Each row is a point on a tangle of strands that fork and nearly touch. The rows are in no order.
(in the rows, 128 means zero)
Points whose rows are less than 99.5 apart are linked; no others are. Some points are linked to none.
Q_990: [103 166 149  93 114 122 130 115 146 147 108  77  94 106 100  71 124 184
 170  86 134 199 136  93 119 176 102 161 164 133 133]
Q_726: [137 129  76 118 101 116 116 139 145 142 125 140 171 109 126 108 125 158
 138 153 140 109 162  77 101 121 108 100 167 137 117]
Q_960: [104 143 123 119 104  89 120 122 123 148 112 106 180 110 105  92 162 188
 199 109 128 157 135  52 124 155 103 128 166 133 112]
Q_308: [169 155 161 134  89  82 108 119 143  57 116 180 158 110 144 143 147 146
 167  87  89 141  96  92 117 158 107 124 122 103  83]
Q_553: [125 111 138 176 140 124 135 123 110 131 129 139 140 142 128 137 168 100
  98 135 131 102 123 168 111  97 118 103 118 138  86]
Q_685: [192 110  79  91 148 101 109 148  93 122 162 167 181  82 145 178  74 144
 139 155 141  94 139  87 147 144 176 146 140 129 162]
Q_608: [107 116 166 161 132  95 118  88 118 127  90 110 139 116  97 146 131 125
 122  51 112 107 125 164 109 108 140 108 133 132  76]
Q_550: [ 99 137 141 157 180 206 157 135 126 136 119 147 132 168 132 140 106  70
  88 178 167 118 123 158 194  74 159 156  82 109 174]
Q_9: [113 169 148  75 105 120 102 118 191 138  97 108  95 123 126  68 145 175
 170  90  82 183 133 110  86 175 109 124 171 111 103]
Q_999: [112 153 145 124 138 153 159 132 170 114 157 106  61 175 179 100 161  75
 116 145 113 144 120 189 125 130  79  83  93 143 121]
Q_256: [155 124  64 105 127 163 148 149 137 148 136 129 146 126 143 143  87 128
  94 199 172 100 173 104 138  98 126 138 141 141 176]
Q_264: [162  89 138 133 115  85 124 193  46 121 180 170 144 145 121 171 153  98
 128 163 113 116 101 120 145 148 162 154  97 138 135]
Q_317: [145 136 169 151 134 107 142 114 129  70 169 137  76 128 164 134 158  97
 146  86 107 152 104 167 116 183 101 115  83 127 111]
Q_588: [108 151 129 143 124 122 128 120 107 144 146 101 154  84 112 121 116 141
 118 144 198 119 146  89 155 112  98 156 145 150 151]
Q_530: [147 148 108 113  97 120 113 124 160  94 134 145 119  97 141 108 126 157
 134 112 131 145 154  87 104 162 114 132 149 110 142]
Q_887: [191 142 100 105  77 114  92 153 135 103 134 184 173  90 127 129 124 147
 177 155 108 119 127  19 136 158 129  90 144  82 116]
Q_788: [103 114 155 151 116  81 115  96 115 136  87 108 165 116  96 138 141 152
 145  57 112 116 132 130 108 108 130 115 149 143  78]
Q_117: [154 111 123 131 156  86 101  93 104 136 114 140 214  74 128 186  93 154
 134  99 151  82 128 112 128 112 158 142 149 140 117]
Q_32: [193 127  85 116  93 100  95 157 118 117 128 191 210  90 127 151  98 149
 177 149 113  98 132  32 141 136 144  86 145 106 101]
Q_25: [ 85 149 117 122 105 102 140 139 121 171 128  89 170 118 104  79 171 179
 175 144 158 157 135  65 135 132  78 132 164 153 117]
Q_526: [183  89  83  94 134 106 118 182  71 135 170 167 162 115 131 175  99 126
 129 175 135 107 129  99 146 147 182 150 125 132 175]
Q_419: [128  69 140 162 185 170 115 128  79 142 143 157 135 164 119 186 136  84
 124 152 110 112  60 194 140 116 192 155  85 121 162]
Q_268: [125 167 124  87 106 132 115 128 204 108 127 128  78 139 174  79 151 140
 132 123  89 159 144 141  81 167 100 102 152 110 109]
Q_680: [111 131 159 168 183 131 120  82  90 123 134 130 135  95 122 150 103 105
  83 106 166 113 112 172 162 116 171 148 102 101 157]
Q_866: [182 101  80 120 108 107 114 182  93 130 153 183 175 121 128 148 130 135
 133 175 125  99 142  78 124 132 146 107 134 131 109]
Q_313: [167 100 105 130 105 103 118 164 127 108 155 184 142 163 163 129 182 112
 136 160  73 107 121 123  90 125 120  89 115 135  68]
Q_723: [153 159 143 121  92  99  96 156 136 120 153 174 155 112 128  95 200 146
 180 162 107 140  99  56 110 164  84 106 136 111  62]
Q_417: [138 143 140 147 115 119 139 157  98 108 180 143 107 113 129 121 161 119
 111 164 157 135 124 113 139 137  92 145 112 141 124]
Q_238: [162  94 119 133 111 123 136 133 140  70 160 162  99 144 163 155 131 112
 142 103  83 136 119 156 102 152 147 139  96 115 161]
Q_912: [ 95 171 142 107 109 149 144 116 157 135 120  70  81 103 117  88  94 153
 115 111 184 171 152  98 146 137  87 163 153 138 159]
Q_486: [128 123 133 118 112 108 126  97 169  94  93 119  94 130 138 129 117 130
 118  55  83 130 148 170  83 138 137  99 139 117 100]
Q_407: [104 176 169 113 123 104 113 135 164 143 140 117 111 130 142  76 191 143
 166 120 108 165 106 132  94 164  71 111 144 142  62]
Q_567: [ 81 163 142 129 108 120 147 138 126 166 133  87 141 121 105  86 165 156
 150 144 181 158 132  87 144 115  63 142 154 158 117]
Q_894: [165  59 105  92 192 137 107 124  72 146 139 161 167 125 133 219 111 123
 129 152 126 107  74 153 139 122 210 168 118 123 178]
Q_805: [121 112 150 160 196 160 123 137  52 145 154 158 148 141 113 159 133  81
  94 187 156 116  79 163 190 100 180 167  86 118 164]
Q_600: [189  76  87 125 121 108 120 177  93 131 136 192 176 145 138 173 136 131
 128 160 104  95 127 107 110 125 164 107 124 133 102]
Q_781: [159  87 146 153 148 110 129 118  93  96 152 166 137 120 143 189 131 110
 121  99 112 112  97 169 129 128 171 151  90 114 150]
Q_133: [123 104 141 179 160 132 129  98 115 134 101 133 143 142 121 153 145  99
  92 107 124  96 124 190 108 100 149 101 116 121  87]
Q_673: [119 145 157 150 107  78 114 116 105 116 136 132 162  83 105 129 150 165
 166  91 154 142 123  82 123 149 101 146 140 136 106]
Q_538: [ 89 140  93  95 100 131 134 117 160 169  90  67 135 129 106  89 109 163
 132 125 132 132 175 101 113 100 107 121 180 155 136]
Q_298: [135 107  96 119 111 142 147 121 176  96 136 139  83 163 176 122 135 112
 117 124  86 134 148 177  80 135 128 105 121 117 145]
Q_360: [ 98 145 158  92 117 124 121 105 154 134  97  66  55 114  83  87 118 163
 153  47  84 167 127 147 111 150 121 119 145 143 104]
Q_336: [148 121 122 134 127 125 134 126 115  92 168 142 100  99 149 146 107 132
 104 118 150 136 138 131 137 148 146 164 115 116 189]
Q_539: [129 140 111 107  85 103  95 125 169 127 104 148 167 118 133  95 155 171
 177 116  97 135 136  62  96 144 105  91 171 106  94]
Q_18: [ 80 149 136 154 136 126 133 108 100 173 118  70 178 105  91 118 116 133
 128 144 193 112 146  92 170  87 102 154 151 158 142]
Q_858: [142 112 103 125 112 157 163 185 117 141 155 148 119 176 137 132 156  92
  95 213 134 111 136 132 137  87 110 123 109 148 136]
Q_335: [164  56 108 145 148 137 126 163  79 146 140 169 151 173 129 192 154 105
 118 165 102 101  97 161 111 119 173 133 106 141 123]
Q_258: [ 73 179 184  83 131 150 152 141 169 181 105  50  51 146 100  63 137 151
 153 105 135 188 114 142 153 125  78 134 138 153 107]
Q_597: [ 80 127 155 185 198 198 145 117 123 119 131 149 112 175 130 122  89  66
 113 142 141 126  80 202 191 113 174 141  51  97 184]
Q_886: [100 134 142  96 109 115 122  91 134 136  88  62  90 108  73 105 109 179
 162  38  84 163 142 119 120 138 138 136 153 145 119]
Q_465: [153  97 131 140 136 106 128 190  42 143 175 159 151 136 111 164 148  98
 102 191 146 104 108 122 158 125 151 150 105 144 137]
Q_942: [ 93 149 135  82 127 101 149 128 118 176 100  65 133 136  97  66 178 203
 194 102  93 198 132  84 139 158 119 142 165 141 113]
Q_206: [121 109 131 155 143 141 147  97 147 106 116 118  89 144 143 136 115  98
  96  87 109 119 133 200 109 130 150 108 104 108 141]
Q_144: [178 104 101 115  95 121 124 142 148  68 148 180 116 142 165 144 131 127
 147 119  75 133 131 119  99 157 150 132 115 101 155]
Q_834: [120 132 147 169 185 157 125 127  68 146 141 149 162 126 113 153 134  90
  79 182 177 103 106 150 183  86 153 154 101 125 143]
Q_914: [121 133 119 141 160 187 155 131 125 140 128 132 133 146 136 146 104  90
  78 181 177 110 142 137 179  77 143 156 104 121 182]
Q_970: [ 79 158 155 150 132 144 135 100 126 147 104  75 109 113  94 106 104 121
  97 104 172 129 144 138 157 101 115 136 134 133 136]
Q_948: [157 102  80 141 145 117 114 136 101 164 127 145 209 101 121 160 112 149
 125 162 160  77 146  98 119 103 132 112 158 154 103]
Q_72: [109 106 130 151 120  80 113 103 108 154  89 114 200 114  99 143 140 162
 155  80 125 105 138 107 108 100 129 114 159 153  83]
Q_304: [ 94 158 158  88 120 128 122 113 174 137 101  71  46 130 108  80 124 148
 137  70  87 164 129 167 105 147 106 103 143 142  95]
Q_716: [ 94 160 130 142 198 183 128  87 125 152  91 110 161 125 121 134  69  97
  70 152 184 104 141 148 185  85 169 160 120 111 160]
Q_491: [ 97 122 154 186 179 169 147 106 119 111 135 127  95 153 133 128 103  73
 101 124 136 121  99 203 166 124 156 125  68  96 171]
Q_235: [ 87 134 117  78 112 107 129 123 135 172  89  61 125 143  94  78 166 201
 183  88  65 174 143  98 122 131 128 118 170 149 102]
Q_450: [145  88 117 134 132 142 141 194  63 157 161 149 135 171 115 162 143  84
 103 208 135 113 106 139 154 113 155 152 104 145 160]
Q_301: [113 111 129 170 156 181 160 131 137 132 130 132 105 190 143 133 145  58
 101 167 117 114 115 199 136  90 127 107  82 127 133]
Q_882: [167  98 100 108 116 125 122 152 106  95 179 160 109 115 149 155  97 132
 129 139 123 134 130 116 135 155 169 175 110 116 214]
Q_310: [ 96 154 193 161 146 118 136  98 128 106 122  86  59 109 108 106 122 109
 120  70 142 144 110 177 138 161 104 108 103 122 105]
Q_148: [132 121 100 148 139 130 126 136 101 165 130 128 184 110 113 141 128 129
 102 173 178  86 145 107 131  88 114 124 147 156 117]
Q_398: [165 138 145 142  90  76 105 134 122  81 126 184 180 106 130 147 155 152
 166 105 105 123 105  78 121 138 112 117 127 116  78]
Q_242: [132  86 143 153 193 151 116 122  60 139 150 161 148 138 119 180 135  92
 108 158 135 113  69 178 162 115 194 164  88 116 166]
Q_347: [137 153 158 125 111  99 118 115 159  81 131 142 104 116 149 113 157 135
 151  82 100 152 121 129  95 174 100 118 132 118  90]
Q_46: [112 158 141 143 116 115 127 126 107 127 157 110 130  80 114 112 128 151
 127 132 193 145 136  83 144 141  86 164 141 144 144]
Q_690: [ 82 135 148 167 193 217 153 137 133 129 119 158 128 189 130 133  96  60
 108 168 153 123 106 175 203  85 170 153  59 102 176]
Q_731: [104 129 137 152 141 169 168 128 156 121 135 119  83 181 156 115 145  62
 101 153 123 122 125 196 137 100 108  96  89 127 132]
Q_684: [113 185 181 125 129 129 147 149 145 136 161 118  79 115 140  74 167 128
 143 148 171 185 105 123 129 164  46 146 125 142  93]
Q_96: [175 109 109 132 109  89 108 121 139  98  94 183 200 115 145 171 109 159
 142  92 104 101 130 101 105 116 145 109 143 121  97]
Q_416: [133 181 161 112 122 142 147 155 157 115 173 130  67 126 162  78 164 120
 130 159 155 181 113 126 125 169  56 143 119 135 111]
Q_11: [ 94 128 122  89 108 109 125 101 133 149  86  62 118 122  84  96 128 190
 171  61  79 160 150 100 117 132 134 130 166 151 117]
Q_410: [135 141 110 103 105 133 133 123 188  87 134 134  71 140 173  99 138 131
 122 114  95 154 150 151  84 163 113 111 136 110 136]
Q_645: [178 135 113 107  82 113  96 141 170  87 122 190 144 137 165 116 165 139
 162 142  63 124 120  76 100 150 116  80 135  85  86]
Q_440: [138 114 139 167 127 101 127 133  96 119 147 153 154 116 123 146 166 119
 113 130 138 102 121 136 114 111 118 119 121 140  90]
Q_831: [146 125  97 128 105  85 102 118 132 127 110 146 214  89 122 138 106 171
 183 106 125 103 146  53 121 128 126 110 166 129 109]
Q_281: [ 74 165 149 161 208 174 124  81 114 137  90 115 146 124 107 121  65  95
  71 116 170 112 119 176 191 104 186 144  98  96 148]
Q_604: [142 119  95 130 111 139 148 165 129 137 146 149 130 152 140 120 158 114
  96 191 137 111 144 127 114  92 101 110 128 146 116]
Q_134: [157 121  82 123  98 108 109 165 118 132 148 170 175 112 123 120 143 148
 140 170 134 105 147  68 112 125 117  94 149 134  97]
Q_399: [180 116 117 135  93  88 106 146 128  92 121 196 187 122 139 151 140 147
 151 122  95 108 119  80 112 126 130 101 130 117  82]
Q_113: [ 64 170 207 140 149 142 139 113 125 150  98  51  49 128  70  75 118 124
 141  85 145 158  98 158 174 133  89 111 106 137 101]
Q_735: [ 99 158 117 115 113 157 155 132 157 156 118  91 133 128 120 108 113 126
 104 160 193 121 169  92 154  77  83 141 152 149 149]
Q_26: [173  60  93 116  93 126 119 177 121 110 154 180 124 190 148 158 136 101
 161 154  52 121 112 135  88 145 165 130 104 134 147]
Q_149: [ 70 164 165 171 185 165 128  92 121 128  81 103 106 136  91 102  65  93
  76  94 149 111 121 190 181 117 170 114  87  93 135]
Q_714: [122 132 102 121 103  86 109 112 130 138 109 113 200  94 111 114 122 181
 196 102 127 128 151  44 125 147 117 121 173 132 123]
Q_142: [112 121 136 134 133 134 138  91 159 111  94  99  74 138 126 123 104 111
  93  68  99 120 147 199 100 130 145  92 122 112 119]
Q_988: [ 92 168 167  96 131 100 133 137 139 183 111  86 123 137 112  58 191 186
 201 112 101 204 110 106 121 173  99 144 156 134  91]
Q_980: [122 108 122 137 168 106 103  71 109 161  90  98 199  87 110 170  87 146
 118  95 151  80 140 128 124 106 164 142 160 139 119]
Q_214: [146  76 114 121 127 147 126 151  99 124 178 149 100 142 137 163  99 105
 129 146 118 132 102 152 133 136 175 180 100 124 222]
Q_169: [ 82 171 161 111 119 109 128 141 155 167 127  92 113 135 121  69 188 162
 166 122 122 173 112 123 111 148  72 123 156 147  79]
Q_578: [117 129 144 128 121  81 106  80 119 122 101 102 163  78 102 151  90 166
 145  49 130 121 143 109 125 132 146 151 152 136 129]
Q_200: [119 118  76 118 120 148 137 117 160 162  88 110 148 141 128 122 107 139
  92 153 144 102 179 133  95  84 119 105 164 144 124]
Q_69: [167 146 153 126 103  98 120 120 160  55 134 169 116 127 167 130 154 126
 158  86  75 148 112 127 100 173 112 116 113 106  94]
Q_474: [150  50 123 147 162 152 117 150  78 149 137 165 147 177 124 205 147  95
 131 159  96 107  70 177 116 121 188 147  98 135 138]
Q_864: [180 116  84 124 111  93  97 145 116 131 123 179 225  87 128 159  95 156
 173 135 126  88 138  53 130 124 142  98 154 129  96]
Q_666: [142  92  99 136 124 140 147 133 149 108 145 148 104 172 168 135 153  99
 117 141  83 119 135 179  83 119 129 103 110 131 127]
Q_253: [154  84 100 111 207 145 115  73 112 138 107 138 171 104 150 210  91 133
  99 123 140  94 106 167 129 118 203 153 130 107 161]
Q_580: [ 78 163 195 153 147 136 135  99 129 123 105  67  48 122  88  89 105 107
 113  78 147 143 110 173 160 144 104 106 102 122 112]
Q_873: [108 114 160 176 157 123 127  87 122 129  88 113 123 139 109 137 129  96
  97  78 110  97 120 201 112 109 149  87 113 118  80]
Q_586: [171  99  98 126 165 100 105 120  94 149 129 154 214  82 133 191 100 149
 130 141 157  73 129 105 132 112 159 133 150 143 113]
Q_708: [133  72 121 143 121 166 140 175 101 149 162 142 105 204 130 152 147  60
 134 188  90 123  94 174 117 111 140 140  88 156 156]
Q_272: [174  80  97  83 114  92 111 204  62 135 166 171 161 138 123 177  98 115
 148 171 119 119 115  98 146 167 197 154 123 125 183]
Q_278: [ 68 151 128  91 107 143 146 120 151 178  89  46 105 143  89  81 125 156
 135 112 131 151 157 115 142  89 101 129 163 158 128]
Q_191: [188 115  78  98  86 131 114 154 153  80 142 186 127 132 158 127 124 138
 146 151  82 128 146  80 107 159 147 111 130  88 154]
Q_368: [145 121 135 127 104 134 146 184  92 101 201 142  73 145 142 129 138  96
 122 174 136 155 110 119 157 159 118 173  91 138 180]
Q_549: [165  88  94 126 117 121 131 112 160  94 101 166 141 142 162 163 115 136
 119  94  86 111 149 154  78 125 159 113 130 109 126]
Q_966: [153 142 114 117 109 126 125 118 144  81 154 139  98  90 151 121 103 150
 119 108 148 151 154 103 121 169 127 159 135 109 174]
Q_52: [121 144 179 159 140 111 141 106 132  85 148 115  69 116 141 121 141 103
 127  79 132 145 111 174 124 170 102 111  96 123 109]
Q_265: [ 87 158 125 134 162 169 132  84 137 166  84  75 150 116 103 127  63 110
  81 135 179 101 160 129 170  80 146 154 143 132 156]
Q_97: [ 92 176 197 142 139 125 143 126 141 136 139  89  68 118 120  81 154 117
 140 114 164 172 100 149 138 157  59 124 120 144  92]
Q_424: [106 148 125  95  99  99 106 125 158 154  98 114 162 127 122  74 172 190
 198 114  91 163 128  63 106 155 106 106 176 112 100]
Q_203: [153 127 153 141 120  83 119  98 126  77 120 158 152  92 139 175 110 144
 125  59 123 121 122 137 121 138 149 144 120 113 125]
Q_431: [143 106 111 132 153 142 134 105 114 117 149 136 123 107 149 162  94 122
  91 128 151 116 132 154 138 125 168 162 117 112 195]
Q_127: [143  84 101 143 142 144 142  97 150 114 108 140 118 143 153 166 109 119
  99  99 106 112 140 190  88 122 170 122 118 107 152]
Q_316: [122 112 139 144 128 179 156 147 117 112 180 127  66 148 148 134 101  88
 108 158 153 149 110 150 173 120 138 174  81 118 219]
Q_383: [176  84 128 131 104  89 122 186  73 103 170 182 144 156 134 169 155 100
 145 150  84 118 102 122 125 150 158 140  96 133 120]
Q_215: [181 122 140 128  94  87 121 171  92  71 175 185 127 135 141 147 164 111
 154 139  90 134 104  97 129 172 130 139  95 120 112]
Q_617: [102 103 116 157 135  93 117 106  97 180 100  96 212 114  96 137 134 156
 149 113 149  95 142 102 122  93 125 119 165 160  97]
Q_547: [176  59  78 134 144 139 130 161  99 149 125 175 162 165 142 187 141 128
 113 172 110  93 123 142  98 113 167 115 124 139 112]
Q_825: [ 81 142 116 122 138 152 129  82 130 180  80  40 144 116  84 115  66 134
 113 116 153 109 168 116 157  86 139 152 161 153 154]
Q_458: [ 75 172 193 102 138 150 149 123 150 164 101  44  37 133  81  67 118 144
 147  88 137 181 107 150 159 134  85 127 124 148 109]
Q_730: [140 184 130  91 110 146 129 157 182 118 160 139  79 127 164  67 160 141
 135 170 137 176 128 104 109 172  72 137 140 117 124]
Q_369: [155 141 132 123 101 125 143 181  99  96 195 153  83 127 141 115 155 116
 120 178 145 156 119  97 147 169 103 161 105 131 149]
Q_997: [117 130 127  95  96 103 107 100 175 109  77 114 115 124 120 114 117 162
 141  53  70 138 152 130  83 134 133 105 163 124  97]
Q_577: [140 122  81 113 157 188 152 127 138 154 118 119 145 137 145 161  79 112
  83 195 176  99 163 127 154  83 146 154 130 129 191]
Q_632: [ 65 170 147  79 110 142 145 141 177 180  99  59  85 150 111  71 149 156
 139 122 127 165 137 133 133 102  81 118 161 156 109]
Q_689: [169  77  98 135 111 121 130 156 126 106 148 177 133 175 163 150 163 105
 135 149  67 112 124 149  86 126 141 105 106 135 104]
Q_259: [134 112 132 137 113 159 156 166 111 106 188 133  67 154 148 132 126  90
 117 168 135 149 113 142 155 137 121 168  88 133 195]
Q_462: [175  59  84 107 104 131 119 182 110 122 149 177 134 171 139 170 116 117
 152 158  78 119 116 130  98 144 179 144 112 127 170]
Q_385: [115 154 158 159 122 125 144 141 108 116 165 126 105 113 125 111 166 115
 110 148 169 140 119 127 142 128  76 135 117 141 113]
Q_973: [152 164 161 131 104  94 109 145 127  98 160 172 133 107 133 104 190 140
 170 137 118 154 101  79 110 176  82 129 124 120  73]
Q_168: [152 140 125 111  91  99  93 138 174 106 123 177 146 142 170 105 186 140
 160 135  64 122 117  95  88 141 101  74 141 107  56]
Q_338: [192  96  79  90 180 104 106 135  83 145 144 161 204  77 143 204  77 143
 139 162 149  76 122 102 146 130 180 142 150 138 136]
Q_303: [112 131 145 150 141 174 161 122 135 101 160 116  62 133 155 124  93  94
  91 131 166 147 124 160 173 127 128 156  86 106 202]
Q_748: [141 100  86 142 151 176 148 136 127 160 107 140 154 163 133 158 130 112
  76 193 151  95 146 154 120  78 138 118 129 135 130]
Q_564: [171  97  95 126 113 104 115 115 154 100  90 174 174 128 154 165 106 152
 128  95  95 101 148 120  88 120 154 107 144 117 106]
Q_839: [108 163 122 106 110 156 150 115 163 124 126  84  86 103 134 103  83 140
  95 123 186 152 167 106 144 126  98 158 149 130 174]
Q_702: [118 162 166 130 119 104 122 122 152 107 141 126  97 119 140  97 171 132
 148 100 117 158 115 140  99 166  82 115 133 133  77]
Q_227: [108 157 111 109  98 123 123 152 168 145 139 131 127 137 144  80 178 149
 129 163 130 134 138 109 100 116  75 100 155 141  91]
Q_276: [104 123  78 106 109 130 126 111 158 173  85  83 161 128 114 105 102 159
 125 135 135 111 182 105  99  94 113 109 182 154 127]
Q_108: [112 168 140  73 109 126 113 117 176 149  96  92  98 116 113  61 134 187
 179  89  99 195 137  92 102 179 111 143 174 117 125]
Q_74: [110 156 170 142 113  86 121 110 110 119 133 117 136  83 104 112 146 169
 173  82 156 169 120  84 122 169  94 159 142 133 111]
Q_782: [181 149 126 111  70 107  91 133 158 112 107 179 182  98 130 118 148 157
 195 141  92 130 104  20 129 152 107  77 149  72  96]
Q_286: [133  85 120 163 146 167 151 148 111 140 148 144 117 197 141 149 163  64
 117 182  98 111 104 189 116  98 133 112  87 145 121]
Q_804: [101 121 127 138 172 124 103  60 109 174  80  72 179  94  92 152  74 136
 109  91 146  88 144 139 138 102 174 148 159 139 128]
Q_682: [202 109  77  98  96 116 108 151 133  84 134 191 164 114 152 159  93 146
 151 136  95 114 144  74 123 153 169 119 131  94 160]
Q_728: [134  74 126 120 145 154 118 156  77 145 171 147 109 149 122 169  99  92
 125 164 126 129  83 159 148 124 183 187  98 128 220]
Q_444: [ 72 149 124 106 122 155 144  95 134 177  84  27 115 127  72  97  85 144
 130 106 139 135 165 106 163  85 125 148 158 160 150]
Q_978: [148 106 139 146 120 125 141 130 127  73 175 147  81 140 163 143 141  98
 139 105  96 141 110 165 115 161 130 135  87 122 154]
Q_706: [137 125 146 158 120  84 113 119  95 115 143 150 174  88 115 154 147 144
 132 104 148 107 124 109 124 124 120 133 131 137 102]
Q_152: [164 109  43 103 111 151 137 155 152 133 131 151 144 134 151 131  98 143
 109 185 136 108 182 106 100 114 135 113 146 129 161]
Q_288: [ 69 172 176 145 153 182 156 115 158 118  93  89  66 152 110  90  77  83
  88 107 168 129 138 159 194 105 122 114  90 100 143]
Q_382: [ 95 129 152 132 128  95 114  75 106 140  99  67 136  86  82 136  90 160
 145  46 130 127 142 117 138 128 150 154 150 144 135]
Q_280: [177  64  82  94 189 145 114 118  96 145 126 157 173 123 149 221 100 140
 121 151 127  96 102 145 126 123 200 152 131 125 168]
Q_962: [111 116 153 177 163 149 148  97 128 105 134 119  85 144 139 134 113  83
 101  98 126 119 110 204 139 135 154 116  82 100 157]
Q_913: [121 178 119  89  98 136 116 155 188 139 143 135 110 126 152  65 167 156
 142 172 130 160 132  91 103 152  72 117 160 120 110]
Q_36: [112 161 149 130 134 135 149 140 155 120 163 114  80 160 172  98 180  87
 119 152 118 140 114 176 121 128  71  88 106 149  92]
Q_733: [143  98 106 126 190 150 122  80 114 136 121 134 151 105 145 182  88 123
  88 124 147 102 122 170 133 117 192 155 126 105 180]
Q_569: [143 132 112 101  89 105 104 103 184  93  79 144 139 122 141 120 116 160
 146  75  78 131 152 106  81 142 134 102 163 105 106]
Q_787: [147 100 104 124 119 153 157 197  88 149 159 147 129 175 125 147 144  87
  97 218 141 111 128 125 152  97 131 142 107 149 154]
Q_475: [128 115  87 131 136 168 147 118 149 155  94 119 142 149 135 138 110 119
  77 165 152 100 168 149 112  79 131 115 143 134 136]
Q_737: [120 140 132 151 164 163 139 130  97 148 136 129 155 121 121 144 113  98
  76 183 191 100 134 127 180  77 134 155 116 131 159]
Q_94: [201 115  78  95 116 104 102 151 113 100 148 183 177  91 148 170  77 148
 150 144 119 104 145  70 139 150 173 131 137 110 162]
Q_612: [ 89 169 190 168 135 124 143 125 114 128 147 102  91 116 111  99 161 106
 121 127 174 149 107 144 154 130  67 123 112 140  97]
Q_531: [ 84 159 148 121 123 158 153 117 171 139  96  81  71 150 120  94 120 104
  91 121 143 134 147 167 138  93 101 101 129 128 120]
Q_503: [145 131 119 124 102 101 108 154 146 112 156 170 136 146 164 108 196 124
 141 156  82 118 120 117  90 133  96  83 128 132  57]
Q_590: [ 87 138 151 132 139 126 113  70 112 148  92  53 107  89  72 123  69 141
 115  54 134 126 143 140 148 119 157 147 137 134 143]
Q_776: [134  75  89 147 188 191 130  96 128 151  92 139 146 164 142 195 119 120
  92 149 123 102 116 191 109 105 191 128 117 111 151]
Q_743: [ 76 170 164 118 139 178 160 116 179 130  84  77  47 160 114  90  89  88
  89 110 145 132 147 169 167  96 111  99 106 114 131]
Q_683: [110 167 165 143 120 110 129 116 108 124 152 107 113  73 110 106 127 164
 145 112 196 169 126  82 141 166  85 174 138 137 140]
Q_292: [152  79  80 147 145 160 143 151 113 160 117 157 155 175 137 163 151 112
  90 196 128  90 133 155 102  87 142 105 126 142 105]
Q_835: [103 150 157 155 134 124 139 132 136 128 149 114 104 153 151 105 189  86
 112 141 120 122 114 177 117 113  74  78 112 152  68]
Q_318: [120 133 108 130 108 133 138 141 147 133 134 131 124 139 138 106 157 124
 100 159 140 117 150 134 106 103  93 105 141 139 109]
Q_423: [ 89 143 162 157 157 143 126  80 125 124  93  88  88 112  95 119  77 108
  84  69 139 116 129 185 149 125 161 115 108 103 137]
Q_132: [107 168 147  84 111 121 107 121 195 130 108 102  73 133 142  76 144 151
 146  91  80 164 136 149  84 163  99 104 161 127  89]
Q_573: [167 146 168 142 108  85 119 150 100  70 176 177 119 112 141 138 176 120
 155 126 111 147 102 103 125 179 102 139  97 125  87]
Q_937: [ 73 165 151  98 116 150 144 127 183 156  99  73  71 156 121  85 139 119
 108 121 126 141 142 167 127  96  85  95 143 144 100]
Q_109: [ 68 160 153 143 118 126 153 124 107 173 123  65 149 121  90  96 148 144
 143 137 188 147 135  87 170  96  75 149 148 158 131]
Q_128: [ 95 151 158 149 144 179 164 111 153 104 125  99  57 141 142 109  84  90
  85 116 170 142 133 165 179 121 125 135  91  97 181]
Q_484: [141 129 146 134 134  87 113  86 118  95 126 136 153  74 131 168  95 147
 116  62 143 114 135 129 129 135 154 153 131 116 142]
Q_319: [179  98  42  97 107 144 133 175 132 128 147 165 144 140 146 139 100 138
 121 191 119 112 167  94 111 134 153 114 136 123 168]
Q_508: [ 93 166 138 103 111 131 139 115 144 150 114  64 101 105 100  76 114 173
 150 101 164 182 146  86 137 152  90 164 164 144 149]
Q_952: [139 146 108 116  93 110 110 128 153 113 126 144 145 100 129 103 137 162
 149 125 127 135 150  74 103 150 106 117 161 119 121]
Q_561: [ 97 137 155 166 136 119 136 120 129 137 127 111 120 148 124 108 175  94
 106 128 128 112 122 176 114  98  92  85 121 144  68]
Q_165: [ 92 136 157 138 140 133 117  74 122 131  89  73  88 100  76 123  75 130
 101  46 124 122 136 166 137 123 160 124 126 118 129]

A fork is a point with three links, a tip a point with one. Leave the first point through the second and follow the links. Name the first fork or tip that comes.
Q_787 / Q_450: Q_723
Q_319 / Q_152: Q_914
Q_978 / Q_317: Q_632
Q_839 / Q_912: Q_132
Q_782 / Q_887: Q_960
Q_805 / Q_242: Q_547
Q_36 / Q_999: Q_708
Q_133 / Q_873: Q_617
Q_9 / Q_108: Q_839
Q_281 / Q_149: Q_203

A fork is a point with three links. Follow the links from the first point to the second and name the forks in between, in order.
Q_25 / Q_253: Q_960 > Q_952 > Q_336
Q_937 / Q_276: Q_632 > Q_278
Q_731 / Q_673: Q_553
Q_11 / Q_462: Q_132 > Q_689
Q_272 / Q_148: Q_685 > Q_586
Q_281 / Q_937: Q_278 > Q_632
Q_134 / Q_632: Q_547 > Q_278
